Each row is a point on a landscape with many valleys, with its height.
A ball rolls from a point to the lowest of its 2 nearest points, and stops where none of them is lower. Distance is the straight distance between rows; heights are no part of it.
tovi: [136 140 156 139 172  71 128  76 172  84 134  88 120  77 116 107  77 119
 107 120 160 177 116 166]  (h 6.05)
midev: [121 138  75  74 147 153 144 135 104  90  80  92 109 132 108 105  78 110
 112 199 147 120 114 131]  (h 5.34)
kotov: [ 67 131 106 122 131  71 132 159  91 120 136 143 155 113  84 150  98  76
 140  94 115 107 138 132]  (h 5.56)
mepeg: [132 147 147 130 179 137 144 107 148 101 107 120 143  15 124  69 123 152
  72 128 110  92 142 138]  (h 3.48)
Fibe: [149 158 120 174 139 141 132  90 168 164 114 150 131 114 129 150 166 149
  92 109 122 144 166 135]  (h 2.21)
bezam: [141 127 116 119 109 151 171 121 131 137  97  80 114 105 140 138 125 160
 171 108 110 182 178 164]  (h 5.17)
Zope: [127 158 117 148 106 167 110 196 103 136 116 130  91 183  95 151 129 116
 132 127 142 191 152 126]  (h 3.27)
tezim: [108 128  67 103 144 122 133 168  66 140 103 110 105  85 137 102 147 146
 134 173 118 145 137 138]  (h 3.90)
Pala: [104 147  64 118 102 181 187 147 107 112 102  96 114  94 113 130 157 185
 184 118  89 183 195 140]  (h 5.53)
barip: [115 114  95  54 149 168 167 117  85 129  97  86 133 127 117 114 108 186
 180 180 103  72 112 109]  (h 6.01)
Gol: [155 132 185 140  85 164 115 175  94 154 126 132 138 122  99 124 114 147
 105 124 132 164 141 100]  (h 2.20)
fif: [137  99 204 103 122 121 125 116 148 129 120 115 109  70 133 102 126 141
 157 132  94  93 145 167]  (h 1.70)
gebi: [125 145 126 110 116 136 131 171 110 110  92 130  92 143 100 156 152  98
 146 120 144 154 139 158]  (h 3.67)
Zeli: [130 118 159 123 138 135 154  75 129 138 123 133 191 124 102 137 134 175
 143 105  91  78 149 105]  (h 4.27)
gano: [ 74 120 115  99 135  77 113 122 122  78 177 154 171 141  83 151  94  73
 172  87 105  88 123 120]  (h 5.28)
tubu: [113 153  97  86 143 162 138 123 141  93  51 106 105  88 106 130 128 103
 124 122  97 118 198 169]  (h 6.38)
ripot: [ 95 120 113 122 112 106 123 123 141 138 202 170 168  90 116 152 101 117
 169  93 104  91 121  98]  (h 4.91)
pibi: [136 124 189 140  78 117  96 106 124 106 155 151 158  97  92 141 160 109
  83  98 134 164 128  85]  (h 2.76)
mopoz: [126 132 141 154 138 128 126 144 104 134 142 187 176 163 114  95 116 117
  58 126 139 134 137  84]  (h 4.71)
nimu: [130 121  77  55 134 166 144 117  70 120  61  80 125 117 134  98  96 158
 151 219 109 139 145 115]  (h 5.69)
Tulu: [167 124 169 173 110 136  89 139 123 152 123 104 105 210 147 135  85  87
 152 130 102  74 104  98]  (h 2.91)
pef: [115 173 111 161 109 165 141 171 112 169 132 157 142  97  73 159 134 130
 103 118 117 119 152 107]  (h 3.81)
Tik: [121 145 129 148 106 173 112 176 123 152 151 146 140 165 119 107  76 126
 116 131 127 177 176 123]  (h 2.79)
Fes: [128 103  78 124 140  92 160 172  83  92 103 131 138 133 137 101 151  96
  54  99 146 156 144 128]  (h 5.29)
gomu: [146 108 139 134 103 101 113 108 113  73 141 130 197 163 141 159 143 106
 135  57 126 118 113 104]  (h 3.43)
mageg: [103 124 107 117 159  75 143 143 103 100 116 152 126  85 122  96 117  96
  88 113 153 163 132 143]  (h 5.55)
nof: [169 137  93 180 143 132 151 116 124 166  91  99  80 173 146 132 148 126
  69 147 150 151 121 113]  (h 3.91)
kesi: [145 136 116 121 164 120 175  96 128 115 136 128 139  73 118 125 113 159
 108 128 164 127  70 102]  (h 2.94)
Kuvem: [146 135  87 154 122 171 119 118 179 155 107 109  99 193 191 165 163 107
 122 125 123  62 118 106]  (h 7.23)
tidu: [ 92 142 155  94 144 121 113 120 161 105 113 192  82 106 130 127 189 117
 174 117 178 185 106 159]  (h 5.70)
vofim: [137 111 115 111 123 121 125 163 145  92 154 134 120 195 162 148 108  83
 178 101 145  87  70 123]  (h 4.21)
loza: [125 119 168 125 135 133 171  82 142 118  98 122 164  49 113  89 142 170
 104 107  80  89 162 125]  (h 3.84)
nirip: [145 127 122 117 139 143 124 100 157 161 145 158  98 107 164 113  62 118
 119 158 128 149 120 105]  (h 1.83)
Rak: [126 129 150 104 109 144 175 161 118  90 129  75 118 101  86 122 144 166
 141 151 189 122  68 166]  (h 1.63)
Siru: [ 98 148 119 171 169  95 111  77 166 146 116 166 147 132 122 145 187 127
  97  98 114  99 170 155]  (h 1.72)
lirub: [133 166 112 139 119 179 119 139 176 135 125 158 102  44 124 126 121 104
  79 132 115 105 152 129]  (h 2.97)
Tezi: [160 124 139 114 101 156 116 122 189 116 106 123  90  82 165 133 137  94
 108 117 114 128 167 161]  (h 2.22)
logod: [ 79 151 119 139 105 145 154 102 158 161 171 171 162  57 126 146 136 152
 189  96  97 120 149 110]  (h 4.54)
debe: [139 142 130 125  91 202 103 168 138 156 151 153 104 135 149 120 184 174
 143 177 164 179 110 120]  (h 6.32)
moneb: [106 154 158 142  82 175 164 139 131 145 148 160 173  83  92 134 142 162
 151 101 114 139 145  96]  (h 4.19)
nulub: [126  93 118 138 147  90 149 135 137 141 183 140 126 191 177 111 124 144
 143 124 188 170  75 140]  (h 4.69)
riruk: [136  75 106 130 133  71 158 123  98 147 147 112 168 103 163 128 112 144
 103  97 120 110 117 102]  (h 4.38)
sime: [ 86 127 100 114 128  90 132 187  67 129 103 119 123 138  97 139  82  82
 147 106  99 150 179 149]  (h 5.26)
Mego: [100 141 147 159 195  90  97  66 149 142 109 181 141 198 106 134 181 120
 106 130 114  55 137 131]  (h 1.25)
vaz: [129  94 120 105 144  54 129  47 133 140 154 110 115  87 159 174 149 137
 192 109 101  97  82 121]  (h 3.25)
rok: [133 141 121 128 126 152 150 167 118 106 140  99 119 100  83  94 100 145
  72 180 178 125  89 143]  (h 1.15)
pemo: [127 116 130 148 144  84 117  74 188 130 188 162 118 169 154 150 153 129
 151 115 176 147  71 131]  (h 5.12)
Lan: [123 107 114 111 193 109 136  93 122 138 102 121 126 167 151  85  81 135
 106 156 116 108 153 149]  (h 4.68)
vep: [148  86 162 123 132 121 118 143 140 132 143 107 124 100 170  74 148 156
 104 145 117  96 145 178]  (h 1.26)
Fofe: [108 109 151 114 146  99  99  86 150  96 142 179 172 154 153 110 135 102
 128  98 110 140 178 141]  (h 2.73)
radiz: [124 142 138 139 133  85 130 108 130 133 113 128  91 174  90 183 124  75
 137 136 154  97  66 110]  (h 3.19)
lovo: [157 127 113 136 147 131 156  94 161 148 159 109 126  72 152 127  65 159
 114 135 133 116  95 112]  (h 2.49)
firis: [145 124 112  89 116 162 106 153 104  86  57  84 121 157 115 102 120 102
  94 202 107 106 168 142]  (h 5.72)
kopa: [138 104 120 110 154  80 159  87 134  94 169 138 160 134  97 133 114 140
 115 114 161 117  68 105]  (h 3.03)
lati: [158 120 161 101 126 162  86 149 118 118 109 133  90 204 149 112  77  83
 148 164 113 104 109 109]  (h 2.01)
Fup: [128 127 102 139 128 120 149 160  91 103 115 162 189 152 127 132 158 107
  68  79 145 130 131  86]  (h 4.99)
Numu: [111 115 134 101 127 121 145 157  86 127  99 132 131  96 129 128 168 129
 140 117 117 108 136 143]  (h 4.11)
poz: [145  75 134  97 134 102 128 149 146 111 193 149 126 178 178 117 110 129
 177 107 155 129  65 125]  (h 4.78)
Ruf: [120 111 164 178 114  77 115 146 105 150 177 128 170 148 101 114  96 131
  91 109 135 144 137 114]  (h 4.41)
nuvap: [159 132 129 141  95 173 120 148 102 181 118  70 117 194 148 153 101 158
 162 170 119 140 130 134]  (h 4.13)
vut: [135  90 108 119 175  36 140  74 118 130 158 102 134  63 174 119 104 142
 136 113 117 124  86 118]  (h 3.85)
nasu: [126 138 156 156 126 133  61 181 116 129 115 176 127 170 155 119 188 108
 145  84  98 142 180 160]  (h 1.30)
nin: [ 96 103  98 110 140 109 139 166  84 126 112  86 170 161 132 108  51 102
 134 112  88 102 190 154]  (h 4.79)
siki: [116 116 142  71 123 143 175 167 113  76 146 105 134 137  77 120  85 141
 167 138 179 121  73 147]  (h 2.09)
kodap: [168 140 153 194  87 164 112 159 136 190 141  80 111 183 139 154 100 129
 124 144 114 102 120 115]  (h 3.59)
gada: [102 143 143 148 117  98  87  95 119 103 164 165 168 167 112 169 173  97
 138  85 129 136 113 108]  (h 2.87)
bima: [148 151 124 152 183  72 141  97 138 120 106  71  96 100 139 122 103 134
 124 122 156 214 121 164]  (h 6.28)
valo: [150 147 150 122 108 160 141 165 103 125 102 118  99  81  82 108 130 138
  77 159 154 164 124 130]  (h 1.61)
rozi: [136 111 174 124 112 122 150 100  84 129 126  98 195 156 111 156 132 179
 215  89  79  85 115 109]  (h 4.76)
dogib: [112 144 141 137 108 106  86  86 142 131 154 188 111  78 106 143 156  93
  87 117 147 193 119  81]  (h 3.16)
zupig: [162 131 170 155  92 167  74 183 135 128 112 114 112 154 148 121 174 121
 122 126  97 120 171 172]  (h 0.35)
Dof: [116 138 122 117  97 185 167 143 130 134 137 139 118 108 151 106 187 191
 178 132 146 207 133 139]  (h 6.06)
tiva: [149 124 137 137 146 116 123 141 153 135 158 147  93 197 116 150 129 104
 152 136 142  60  49 107]  (h 3.66)
nare: [111 157 101 111 171 138 148 106 123 137  95 116 109 138 112 132  81 129
 136 160 142 127 124 147]  (h 5.04)
nazud: [105 153  76 156 128 149 129 180 131 141 130 162 124  77 110 123 158 105
  50 123 120  75 140 113]  (h 3.44)
fep: [107 131 119 115 147  92 141 100 153  91 145 137 137  85 111 113  63  92
 108 116 151 150 127 135]  (h 5.80)
peful: [108  86  68 111 160 109 137 136 103 133 109  60 133 172 174  76  62 130
 103 159 105 102 171 148]  (h 4.17)
Lif: [122 133  88  84 113 170 109 150 132  74  51  82 137 135 111 120 171 132
 121 165 104  87 190 152]  (h 6.04)
nimi: [145 163 114 178 130 114 108  75 156 169 143 172 113  69 137 148 155 134
  92 112 124 192 147  98]  (h 2.69)
sef: [141  89 135 164 104  58 131 124  99 117 175 116 171 151 134 146 138 105
  85  90 144 130  91  87]  (h 4.01)
bere: [ 91 143 115  71 149 162 140 146  72 141  92 132 104 104  90 128 128 146
 175 187 108  68 106 125]  (h 6.24)
Gibu: [135 145 118 167 147  85 138 118 105 156  89 128  90 159 108 157 152 102
  96 136 150 137 100 120]  (h 3.58)
rogog: [132 123 171 114 126  97 106  39 156 161 137 128  89  68 144 167 144 138
 199 133  84 108 109 123]  (h 2.58)
fod: [ 93 146 109 150 129 150 122 175 125 166 162 123 126 148 110 102 108 156
 132 155 138 147 155 170]  (h 3.20)
tes: [142  79 224  99 113  90  90 121 111 156 111 118  94 114 155 129 149 140
 187 134 102 126 118 146]  (h 0.58)
vinul: [133 113 100 153 146 151 127 132 174 123 159  98 153 127 168  64 144 185
  70 157 145 103 147 169]  (h 0.42)
pebib: [108 163 150 182 118 115  69  95 114 140 141 159 158 178  96 169 135  83
 124 105  89  94 140  91]  (h 2.32)
Tota: [103 145  80 108  88 187 145 159 143  99 129 113 124  93 121  87 156 182
 189 179 126 198 176 153]  (h 5.81)
teme: [124 146 147 149 168 116  79  86 125 124 123 187 155 201  91 140 148  89
 121 124  82  41 126  83]  (h 1.74)
Lek: [145 117 162 136 119 145  94 142 142  97 133 175 171 171 174 105 147 115
 128  82 126 150 162 142]  (h 2.08)
sur: [166 139 186 131  84 178  99 155 180 102 106 118 103 136 118 139 140 104
 108 116 137 143 154 160]  (h 1.33)
Begu: [155 138 105 138  90 180 112 158 137 169 146 141  81 169 180 154 169 135
 138 165 162 155  77 103]  (h 6.59)
rab: [155 124 205 129  78 163 114 138 164  90 143 154 162 103 113 128 142 123
 114  88 136 127 132 113]  (h 2.17)
mas: [112 134 148 123 156  72 103  71 185 100 146 166  89  94 146 144 184 112
 150 111 180 162  74 153]  (h 5.44)
nepo: [149 129 125 130 145 128 154 130 137 121 141  90 133  22 127  93  61 142
  75 140 119 100 120 124]  (h 3.04)
dedak: [120 130 145 108 134 119 155 134 121  98 150 140 156 170  80 152 105 131
 153 114 175 129  76 124]  (h 2.57)
votap: [138  98 195 129  95  88 101  71 121 160 143 105 126 109 137 162 149 142
 177 117  94 138 128 122]  (h 1.73)
ner: [136 125 150 124 112 157  96 133 173 147 139 151  75 175 160 122  80  90
 135 147 149 159 113 108]  (h 0.95)
Saf: [147 118  85 152 139 129 155 135 121 146 133 101 113 178 168 112 141 151
 100 151 175 170 100 140]  (h 4.25)
Vav: [156 117  75 104 112 173 123 128 142 141 111 135  94 166 213 163 185 124
 139 158 146 111  83  95]  (h 6.90)
Nosob: [160 149 130 144  96 171 136 122 132 184 102  96 110 148 127 186 118 155
 171 119 104 171 172 137]  (h 4.70)
Bug: [102 131  55 145 135 130 131 167 105 152 128  78 124 139 128 112 122 156
 121 178 123 113 145 151]  (h 3.54)

Call two points neighbours if one is among the 2 nearest of the other. Go from one point of each pair to the other, from neighbour to neighbour, staying as low as possible. Name the highest point that can't be avoided.
peful and zupig -> kotov
lovo and rok -> kopa
zupig and vinul -> riruk
Mego and zupig -> gada
vinul and tes -> fif

For each start below, name the point where the ball stops.
ripot -> zupig
Vav -> ner
mas -> radiz
